Points, in no order, along strands that fork and pass close to each other.
In the rows, zero is written as 128.
Two points are linked if the straight distance between their rows is under 77.3. Some points are linked to none.
k_297: [114 142 101  87  80 126  84 143 148  87 116  87 154 128 135  69  98 149
 123 184 128 175 156]
k_212: [165 173  60 100 105 122 101 134 141 121 180 136 148 100 122 105 102 130
 150  96 186 160  74]
k_193: [140 144 139 129  97 102 101 118 148  96 123 116 145 158 143 120 101 117
  97 196  75 117 145]
k_487: [149 117 129  96  81 103  99 137 158  75 111 116 147 132 130  88  96 110
 109 186 130 132 156]
k_538: [ 91  73 183 171 180 136 153 134 100 155  90 158  94 117 110 128 177 137
 150  69 173 133 168]
k_745: [130 139  85  61  79 138  83 154 153  96 115  94 148 105 120  61  83 149
 148 146 173 181 148]
k_857: [136 161 104 130 138 104 116 122 126 139 158 197 101  87  89 163 128 132
 158  69 199 121  69]
k_764: [ 94 152 106  83 139 180 141 113 112 158  86  78 124  99 142 139 106 173
 156 110  70 148 145]
k_965: [100 161  98 116 135 177 150 110  97 155 128  80 125 132 151 144 133 156
 138 122  56 136 106]
k_453: [185 138 118 119  81  85 104 132 160  84 144 144 149 142 129 112  97  76
 104 170 153 102 111]
k_92: [182 157 102 142  84 114  92 153 125  61 145 118 133 133 116  89 127 114
 111 161 174 161 105]
k_507: [135  91 167 118 127 128 134 126 150 115 117 131 144 153 151 115 127 121
  99 154 104 107 184]
k_655: [ 84 156  99 137 174 182 174 109 109 197 109 101 114 102 115 166 152 148
 157  84  79 128  80]
k_834: [135  94 154 122 160 125 138 139 124 143 133 166 119 101 110 130 145 130
 146  67 192 113 144]
k_585: [167 164  79  99 121 115 105 134 146 137 159 153 138  89 111 124  97 127
 158  84 188 143  81]
k_761: [103 163  94  95  78 139 123 102 104 102 176  87 153 163 161 118 122 142
 121 163  54 143 108]
k_367: [127  89 179 140 146 134 147 119 140 132 116 135 135 164 156 133 132 122
 101 147  93  97 182]
k_341: [124  80 152  64  97 138 120 142 166  99 111 125 152 135 140  88 105 129
 116 162 138 127 191]
k_371: [125 100 180 177 156 103 154 111 135 148 137 160 130 165 138 158 150 103
 100 134 111  78 139]
k_310: [177 136 148 148 116 103 109 158 114  67 116 143 111 121  90 118 151 118
 129 137 179 144 123]
k_625: [100 152 107 177 149 107 128 110 111 161 148 113 121 137 122 148 151 128
 127 128 103 139  85]
k_100: [172 132  95  60  86 134  87 152 155 102 123 133 137  97 109  83  85 120
 160 113 195 158 136]
k_762: [109 164 112 117 144 182 154 110  98 172 106 106 113 114 145 180  95 143
 145 109  54  91 101]
k_126: [114 158 113 174 147  85 121 108 126 159 155 148 118 125 112 160 133 114
 127 117 125 111  71]
k_924: [188  86 155 116 144 156 158 189 144 100 122 152 109 119 120 137 159 140
 102 126 235 142 170]
k_393: [134 115 142 123 146 108 130 110 141 153 134 144 139 125 126 147 118 118
 129 102 114  98 137]
k_617: [136 133 161 148 133 107 128 103 130 140 125 139 135 160 139 162 114 111
 112 149  62  91 138]
k_663: [ 97 135 129  81 130 159 122 120 126 143  79  86 136 106 139 124  96 171
 152 127  81 155 176]
k_457: [106 132 111 126 174 123 140 105 131 186 123 137 119  80 105 164 132 138
 161  63 133 117  95]
k_852: [125  72 180 177 165 124 152 139 126 131 117 153 115 144 135 127 171 122
 108 120 160 104 164]
k_835: [ 86 147  83 143 168 128 150 106 126 194 140 143 106  73  99 168 147 143
 160  66 142 125  63]
k_880: [162 152  86  78  88 142  82 160 136  91 127 108 132 101 111  68 105 146
 148 122 189 187 136]
k_383: [134 114 113  56  88 138  83 157 150  91  93 101 141  96 113  63  90 146
 153 138 168 174 172]
k_631: [187 157 124 137 100 111  98 158 120  64 126 131 121 122  96 104 137 120
 128 143 185 163 113]
k_178: [188 139 118 117  97  87 116 128 156 103 160 167 144 130 122 127  99  75
 122 139 172  93  94]
k_228: [126  95 185 159 157 138 160 117 139 150 130 145 134 173 162 156 137 122
  91 142  92  87 165]
k_21: [108 126 120 140 167 111 127 117 116 167 119 156 105  82  96 149 139 139
 166  65 161 129 104]
k_481: [109 153 121 188 139 104 125 111 111 150 144 109 126 158 133 145 147 124
 114 151  79 133  96]
k_521: [139  93 153 144 173 136 160 150 155 166 141 166 125 125 143 141 137 137
 102 100 202  93 151]
k_287: [138 151  93  61  77 112  92 127 177 111 133 123 164 127 131 105  66 121
 135 166 134 137 131]
k_191: [160  68 163 159 142 125 152 157 142  94 130 140 118 146 148 119 154 115
  76 160 171 104 164]
k_29: [ 66 149 106 101 115 208 151 122  72 130  99  61 124 132 169 120 123 172
 152 136  47 147 136]
k_656: [131 103 151 152 168 122 164 130 157 173 157 176 135 139 145 160 138 125
  97 104 174  76 135]
k_391: [153 167  86  99  71 105  90 130 164  95 152 116 157 136 134  90  85 110
 114 176 147 143 109]
k_352: [157 144 123 125 129  80 125 106 158 146 169 176 145 124 121 155 106  92
 127 110 148  79  86]
k_150: [ 67 142 129 190 172 160 173 116  82 190  87 106 103 147 121 170 164 121
 140 119  50 146  99]
k_787: [112  96 178 193 144  98 141 133 109 120 130 188  81 138 105 149 181 106
 118 117 170  94 129]
k_794: [140 128 109  87  69 117  83 152 156  66 105  98 146 122 124  68  91 127
 123 188 149 162 151]
k_583: [126 156 151 165 127 121 123 111 111 138 125 121 122 167 150 174 107 116
 111 166  38 101 124]
k_709: [166 106 163 156 123 103 116 151 116  76 111 140 113 126 106 114 151 107
 119 140 161 122 139]
k_336: [ 98 130 163 190 163 111 146 106 107 171 110 136 115 152 122 178 145 107
 129 133  63 108 119]
k_654: [133 158 117 122  96 108  96 123 144 105 130 101 147 151 143 104 106 133
 106 185  90 140 137]
k_399: [176 181  74 100  95 139 101 144 124  94 181 143 142 111 108  95 128 136
 154  94 206 187  78]
k_19: [167  94 136 109  81 103 112 143 154  63 122 130 139 139 133  95 110  89
 100 179 149 115 155]
k_299: [ 90 159  69 143 156 126 153 100 126 185 172 141 117  87 108 167 151 137
 143  79 131 120  38]
k_679: [ 90 104 147  58 117 148 102 137 143 113  70  87 150 101 124  85  97 168
 157 142 114 172 204]
k_248: [164 157  94 127  82 107  93 140 143  85 149 111 144 134 130  82 105 117
 109 165 156 149 109]
k_903: [134  79 166 134 156 128 129 142 123 130 101 130 123 116 123 101 149 129
 136  97 155 128 175]
k_687: [123  91 130  46 102 143  94 151 152 106  88 108 141  92 117  70  96 149
 154 118 167 162 191]
k_145: [112 163 119 153 152 158 151 109 100 173 123 115 114 137 140 195 114 125
 133 125  47  97  91]
k_477: [159 157 138 185 103 107 109 157  95  46 133 122 104 148  93 107 187 129
 114 167 170 178 103]
k_140: [115 147 102 137 155 103 126 114 128 165 152 183 106  78  95 165 126 132
 161  63 175 113  71]
k_9: [158  83 165 128 153 151 154 173 131 112 126 158 110 117 117 126 166 141
 116 102 220 127 166]
k_630: [107 119 172 170 160 139 159 102 102 171 107 135 116 156 139 187 124 111
 131 119  49  94 134]
k_69: [145 101 158 125 122 107 116 129 145 105 111 126 137 136 134 104 126 113
 109 151 114 114 166]
k_962: [106  78 149  48 112 148 110 143 154 113  82 105 150 101 125  74 101 155
 147 126 148 157 208]
k_260: [ 77 146 109  89 104 161 119 123 106 111 115  61 149 139 155  95 126 180
 142 160  72 181 159]
k_334: [108 124 159 148 161 152 159 104 102 170  92 120 114 138 137 177 116 126
 142 108  53 106 141]
k_14: [ 96 102 182 198 150 110 134 139  89 121  85 180  57 126  83 138 197 117
 142 108 164 137 147]
k_537: [145  76 169 164 155 123 150 151 136 117 131 154 122 139 141 127 158 119
  93 133 177  99 154]
k_790: [ 94 118 128  78 130 148 105 130 130 132  69  79 137  95 128  88 106 172
 154 120 110 177 190]
k_128: [147 167  69 128 100 108 111 113 122 114 203 128 153 134 132 102 128 119
 129 112 149 149  58]
k_506: [ 77 143 119 170 178 157 169 112  96 193  94 107 108 123 115 174 159 134
 147 102  70 138  95]
k_269: [192 108 132 121  76  92 113 144 147  53 129 134 132 137 128 105 113  79
  98 184 158 118 130]
k_768: [148 165  93 140  97 121 104 135  98  81 188 129 133 134 109  92 159 131
 139 109 174 175  76]
k_671: [141  73 160 111 109 129 141 140 164  87 120 128 142 157 154 105 121 112
  79 189 130 107 182]
k_984: [117 123 155 112 142 155 151 104 112 156 115 131 127 136 149 175  97 132
 135 113  61  93 148]
k_197: [138 154 100 147 119 111  98 137 116 113 150 107 135 129 127  92 136 136
 126 131 144 156 107]
k_409: [ 92 154 124 181 142 162 152 115  73 159 124  90 113 169 154 164 144 124
 122 150  31 130  98]
k_780: [ 83 143 135 193 151 150 153 117  80 166 101  95 113 168 141 158 157 122
 124 148  36 149 114]
k_798: [178 178  95 120  92 135 103 147 120  72 167 134 134 127  99  93 147 136
 138 117 200 188  89]
k_239: [ 89 156 116 121 118 178 138 120  84 138 108  77 123 139 166 143 108 162
 136 153  46 138 134]
k_659: [157  50 170 155 145 136 149 164 133  82 103 124 113 140 149 104 158 123
  78 169 164 125 190]
k_455: [129 176  72 113 142 124 138 100 139 173 172 125 141 111 131 169 115 135
 134 104 100 110  59]
k_560: [145  89 157 133 161 142 153 158 139 140 137 174 117 119 127 132 153 137
 115  92 216 105 153]
k_705: [103 141 105 151 113 121 128 102  92 121 165  82 140 165 143 113 167 126
 127 138  58 156  99]
k_441: [131 157 106 150 139  79 121 108 139 156 167 174 123 115 110 168 115 106
 134 104 152  94  59]
k_975: [135 166  70 126  92 102 117  98 121 113 209 113 162 151 140 108 132 114
 122 128 110 137  60]
k_22: [116  98 186 196 142 105 136 143  96 102 106 183  67 136  91 144 195 110
 126 121 168 113 137]
k_364: [119 167  83 115  94 122 128  94 110 121 198  97 154 160 150 127 133 123
 119 139  64 133  76]
k_807: [143 137 153 136 115 103 111 112 141 114 124 128 143 162 143 136 108 111
 102 175  71  99 143]
k_533: [ 84  93 179 187 162 123 140 131  88 147  86 182  63 118  89 143 188 125
 153  81 167 135 151]
k_472: [129  55 182 153 152 140 147 141 137 104  90 115 122 147 154  93 158 132
  94 157 126 121 206]
k_83: [128 137 114 128 146 114 109 125 125 147 117 109 130 102 118 113 120 141
 142 100 131 146 131]
k_421: [103 153  96  79 157 186 151 109 122 176  93  84 125  83 129 145 115 169
 161  84  86 137 126]
k_473: [123 120 151 140 148 117 119 114 126 142  95 111 128 133 133 128 126 130
 130 130  84 128 161]
k_557: [176  79 125  76 100 150 139 172 167  98 135 145 128 127 139 104 113 112
 112 135 219 127 163]
k_471: [121 110 154 150 158 100 155 106 145 169 166 181 133 140 130 173 138 107
 115  99 140  69 115]
k_891: [131  71 154  84  95 137 131 146 170  81 113 123 150 150 150  94 111 117
  95 190 141 122 187]
k_881: [125 131 150 157 154  92 143  98 133 166 151 162 133 144 122 185 125 103
 121 115  94  75 100]
k_298: [102  72 156  45 103 157 123 148 171 110 100 118 161 129 137  89 100 148
 131 154 147 140 206]
k_225: [ 97 146 104  90  98 141 100 130 129 110 120  74 152 126 144  80 113 168
 133 162 100 183 158]
k_361: [114 165  93 100  74 124 103 118 132  95 162  92 162 162 154  98 107 144
 109 183  89 155 124]
k_897: [111 164 121 175 124 132 129 112  98 143 149  99 127 176 154 160 133 127
 111 168  38 126 101]
k_950: [117  70 188 146 150 137 137 127 129 111  78 113 126 150 145  97 149 132
 112 149  96 130 207]
k_689: [173 141 113 110 110  84 118 116 162 129 165 174 151 130 125 137  94  82
 125 120 158  87  94]
k_643: [157 110 152 151 120  94 108 140 130  90 110 122 127 133 122 103 133 106
 111 156 130 120 147]
k_110: [118 176  82 115 153 163 156 103 127 184 149 117 128 105 129 184 123 143
 144  95  79  98  62]
k_691: [114 166  62 127 143 119 139 104 131 168 188 133 136 100 120 155 138 136
 142  87 128 124  42]
k_282: [111 140 135  94 127 172 153 111 104 157 115 130 122 119 159 183  70 136
 141 115  58  74 127]
k_177: [181  74 135 101 124 153 145 183 161 102 124 139 122 126 139 115 129 124
  97 142 217 133 172]
k_465: [108  76 178 174 175 128 157 140 118 152 114 165 109 130 126 133 172 133
 124  94 180 109 159]
k_900: [ 80 141 137 110 119 160 115 129 105 116  78  70 136 138 154 107 111 177
 140 172  59 178 179]
k_286: [150 176  86 128 126 110 109 131 129 130 167 176 119  94  99 143 121 134
 157  83 197 141  61]
k_856: [120 160 127 163 150 112 140 103 122 169 143 133 125 143 126 193 120 114
 125 131  66  94  86]
k_652: [109 103 172 187 152  87 140 115 120 146 132 172 108 142 113 154 159 102
 119 119 132  89 119]
k_460: [103 171  80 107 138 184 158 106 108 168 151  92 130 116 141 157 140 149
 144 101  64 115  72]
k_359: [174 112 114  64  96 130 106 149 159 107 132 145 139 107 116  94  95 109
 148 106 192 132 147]
k_704: [124 115 140 133 163 115 129 128 116 152 123 163 111  87  99 139 140 132
 162  64 175 122 126]
k_621: [177  92 114  62 100 143 130 159 167 122 149 156 137 120 131 105 102 105
 134 107 215 119 149]
k_990: [ 99 154  88 105 170 183 163 109 122 190 105  90 122  86 120 148 140 165
 164  73  88 136 101]
k_502: [ 79 131 150 219 158  93 133 114 107 165 109 139  98 150 108 154 163 106
 128 143  93 131 107]

Follow the links from the first point to the second, and from the first to the third. Name the last point that the two ways share.
k_212; k_110; k_471 | k_21
k_585; k_924; k_835 | k_21
k_652; k_643; k_962 | k_507
k_621; k_341; k_764 | k_962
k_709; k_787; k_891 | k_507
k_383; k_990; k_371 | k_962
k_299; k_656; k_557 | k_560
k_780; k_364; k_178 | k_897
k_835; k_656; k_177 | k_560

A fork is a point with three links. Follow the links from the first point to the second and name the forks in between, in order.
k_367; k_100 | k_507, k_962
k_110; k_560 | k_21
k_359; k_704 | k_560
k_248; k_891 | k_507
k_193; k_150 | k_897
k_663; k_228 | k_962, k_507
k_891; k_764 | k_962
k_835; k_9 | k_21, k_560
k_9; k_299 | k_560, k_21

Name the points in between on the shortest way along the links from the first point to the second, in order.
k_286; k_798 | k_585, k_212, k_399
k_583; k_364 | k_617, k_807, k_193, k_654, k_361, k_761
k_652; k_631 | k_371, k_228, k_367, k_507, k_69, k_643, k_709, k_310
k_521; k_282 | k_656, k_471, k_881, k_856, k_145, k_762
